The views of a scene show one set of named points, each view turned or mirrored, and shifted as a whole, with a little noise and some points left out.
In the rows, 128 means zero.

Scene 1
View 1
<16>: [180  78 156 116  88 141 116 158 152 124 179 180 127 114 187 149 147 163
 186 116 119 135 114 125]
<103>: [163 105 119 102 108 136 113 125 109 136 174 192 112 128 148 139 140 169
 166 135 133 109 119 121]
<141>: [177  91 133 100  99 137 108 152 131 137 179 197 111 119 142 145 132 182
 168 114 128 113 126 144]
<176>: [179  87 134  97  87 139 106 172 140 123 188 195 117 110 148 148 122 174
 176 120 116 108 126 154]
<85>: [187  81 138  93  83 138  98 185 148 127 191 199 115 107 132 151 112 185
 173 108 114 105 133 175]
<2>: [157  94 133 113  90 143 124 153 132 104 192 165 131 115 215 141 143 137
 192 166 115 120 101 101]
<56>: [185  70 175 132 108 136 121 122 150 159 151 188 119 131 175 151 172 185
 179  73 139 163 121 109]
<22>: [170  95 139 113 106 135 117 129 124 142 169 190 115 127 161 144 151 174
 172 117 133 126 118 117]
<74>: [174  73 178 145 106 138 131 116 146 144 153 169 130 130 223 148 186 157
 191 100 137 174 104  78]
<190>: [175  99 124  95 107 134 105 138 117 145 175 206 108 124 119 143 129 189
 161 111 132 101 128 145]
<80>: [187  71 157 111  89 139 111 167 156 132 177 186 121 114 166 151 140 175
 181  98 120 135 122 144]
<109>: [158 108 127 112 112 135 121 113 106 143 167 186 112 134 166 141 157 167
 169 134 138 121 113  97]
View 2
<85>: [155 168 104 122 122 112 124 170 150 105 103 134 132  83 113  99 147 160
 113 147 130 194  97 114]
<56>: [126 114 109 158  59  87 141 180 185 147  58  87 164  95 120  62  95 106
 123 143  99 187  97 122]
<109>: [108 143 126 124  48  95 164 150 157 135  90 122 125 136 126  89  97 136
 130 135 144 131 126  99]
<74>: [103  97 133 186  38  94 147 180 174 172  70  83 149 110 130  43  93 106
 120 143 100 153 102 157]
<16>: [126 136 123 159  84 108 133 174 152 140  95 110 134  99 122  68 127 141
 113 148 116 168  99 148]
<141>: [138 155 109 121  92 100 139 165 158 117  91 125 135 102 116  96 124 145
 120 140 132 177 108 101]
<22>: [123 140 118 135  67  95 151 163 163 133  84 116 137 115 123  85 107 133
 126 137 128 161 112 109]
<103>: [121 152 117 115  68  96 156 154 156 125  93 128 126 125 124  96 109 143
 129 136 144 148 123  96]
<80>: [140 140 113 148  96 107 128 176 158 128  91 111 142  86 118  76 131 140
 115 148 114 188  94 135]
<176>: [142 161 112 128 107 110 132 166 147 116 104 128 128  94 116  94 138 155
 115 145 131 179 104 120]
View 3
<85>: [148 159 186 108  86 130  64 127  85 136  76 170 117 106 177  86  85 109
 167 101  86 116 154 173]
<80>: [125 133 176 123  88 114  97 148  90 158  83 152 141 102 145  80 125  99
 146  85  94 120 138 154]
<16>: [116 132 174 119  93 106 104 133  89 162  90 152 136 107 145  69 128 100
 153  76 103 122 126 158]
<2>: [ 95 135 163 107 111  81 110  94  80 173 115 154 137 121 155  39 125 113
 169  58 125 135 100 167]
<109>: [132 130 126 131 117  96 110 147  92 134 126 147 125 126 169  87 139 125
 186  80 121 138 100 171]
<103>: [141 143 137 123 117 101  94 138  89 127 117 155 119 129 179  89 119 127
 194  86 115 135 111 179]
<190>: [160 149 147 125 102 121  78 154  91 114 101 160 113 120 185 107 102 123
 188 100  98 126 133 179]
<22>: [136 133 144 130 105 106 102 152  91 137 109 149 128 119 162  90 130 117
 174  87 108 131 118 167]
<141>: [146 147 160 121  97 119  83 144  90 131  95 159 120 114 174  93 107 115
 176  95  99 126 135 171]
View 4
<2>: [114  40 151  72 209  91 155 130  40  91 114 114  93 112 143 158  39  90
 136  66 124 179  83 121]
<141>: [ 81  77 141  94 197  86 130 104 100  95 114 129 108  97 137 184  81 116
 158 104 105 125  63 131]
<176>: [ 71  71 148  81 188  82 127 104  93 103 109 139  96  89 146 177  76 109
 148 104  99 140  60 141]
<80>: [ 97  77 137  75 180  76 134 116  88  93 127 138  90  91 159 173  69 106
 167  95 122 128  52 156]
<74>: [169  58 112  80 195  85 167 140  55  63 154 104  92 126 156 161  47  97
 194  63 173 118  65 151]
<22>: [110  68 130  97 206  89 145 111  86  83 124 113 110 115 132 180  70 115
 167  91 126 119  67 126]
<16>: [108  60 144  65 185  81 143 126  65  91 125 132  83  98 160 163  54  96
 156  80 127 153  62 151]
<190>: [ 75  80 138 109 204  87 128  93 114  94 110 123 120 102 125 191  91 127
 157 115 101 110  65 122]
<56>: [140  80 111  90 183  79 148 125  90  71 151 119  98 112 157 177  68 112
 204  90 156  87  51 160]
<109>: [118  59 131 108 222  99 153 112  78  79 121  98 121 127 119 179  68 118
 162  83 127 123  80 108]
<103>: [ 93  64 138 106 219  97 141 103  88  87 110 110 121 116 118 184  76 119
 151  95 111 127  77 108]
View 5
<103>: [ 93 142  89 165 171 164 123 145 106 118 133 120 136 135 133 108  94 127
 150 130 160 137 129 147]
<56>: [108 141  82 106 149 155 134 139 159 102 141 104 133 161  97 120 106 122
  87 124 106 136 115 108]
<80>: [ 99 152  99 110 140 133 127 128 142 123 133 125 103 155 106 100 112 119
 115 104 146 141 138 151]
<74>: [113 137  91 106 185 142 147 151 155 102 132 104 119 140  95 123  87 138
  73 115  91 154 103 113]
<16>: [104 152 104 115 166 129 134 138 137 121 124 123  98 140 107 103 101 131
 109 101 137 153 130 150]
<141>: [ 94 151  91 140 143 151 119 130 120 125 136 127 121 152 121 100 110 116
 141 119 165 134 141 152]
<109>: [ 98 136  87 165 187 166 130 152 112 109 132 112 141 131 129 118  86 133
 134 130 139 141 119 130]
<190>: [ 90 146  82 156 134 166 111 128 113 121 142 122 139 156 129 102 115 111
 155 131 173 127 143 149]
<22>: [100 143  88 145 166 159 128 141 124 113 133 115 131 144 119 112  98 126
 128 125 144 138 125 135]
<2>: [104 147 114 143 216 124 143 155 113 128 111 125  89 109 121 104  73 151
 124  96 142 169 123 165]
<85>: [ 90 161 101 126 117 133 115 117 123 136 133 137 100 161 116  87 124 106
 147 107 183 135 155 172]
<176>: [ 93 156 100 134 141 136 119 126 121 132 131 132 102 150 118  92 112 116
 144 106 173 140 147 166]
View 6
<16>: [ 88 126 111 141  98 134  86 143 108 119 174 125  94 136 145 106 104 166
 125 146 150 111 115 178]
<109>: [142 118 115 135 122 129  82 126 101 127 158 116 120 164 117  85 113 194
 157 137 135  79 106 169]
<74>: [102  97 111 152  79 148  68 120  86 111 174  62  66 139 140  81 120 193
 122 155 155  74  88 206]
<56>: [146  90  89 138  59 165  72 142 102 104 190  80  85 125 115  83 128 176
 113 160 142  85 119 181]
<141>: [143 127 103 124 113 134  94 148 121 124 170 149 130 144 117 104 111 167
 142 141 131 111 137 150]
<190>: [158 125  99 121 112 137  98 154 126 126 173 154 139 142 109 103 113 165
 145 139 126 112 145 141]
<2>: [ 64 137 132 148 134 111  86 121  99 132 151 128  97 160 154 104  94 185
 150 135 153 101  91 188]
<176>: [107 136 103 129 110 130  99 156 125 126 176 163 120 135 134 117 100 152
 133 143 138 128 141 154]
<22>: [134 119 108 131 107 136  88 138 111 122 171 121 115 146 119  93 113 178
 140 141 135  94 119 168]
<80>: [100 121 101 136  89 142  89 154 116 116 184 134  97 123 138 110 105 152
 117 152 147 122 132 170]
<85>: [110 136 100 125 102 133 103 167 130 123 184 175 126 124 133 120  99 139
 126 144 138 140 153 146]

In a view up to two points have been moved. Name them for each view, in the order of its rows, or write none.
view 1 | none
view 2 | <109>
view 3 | <80>
view 4 | <16>
view 5 | <74>
view 6 | <56>, <141>
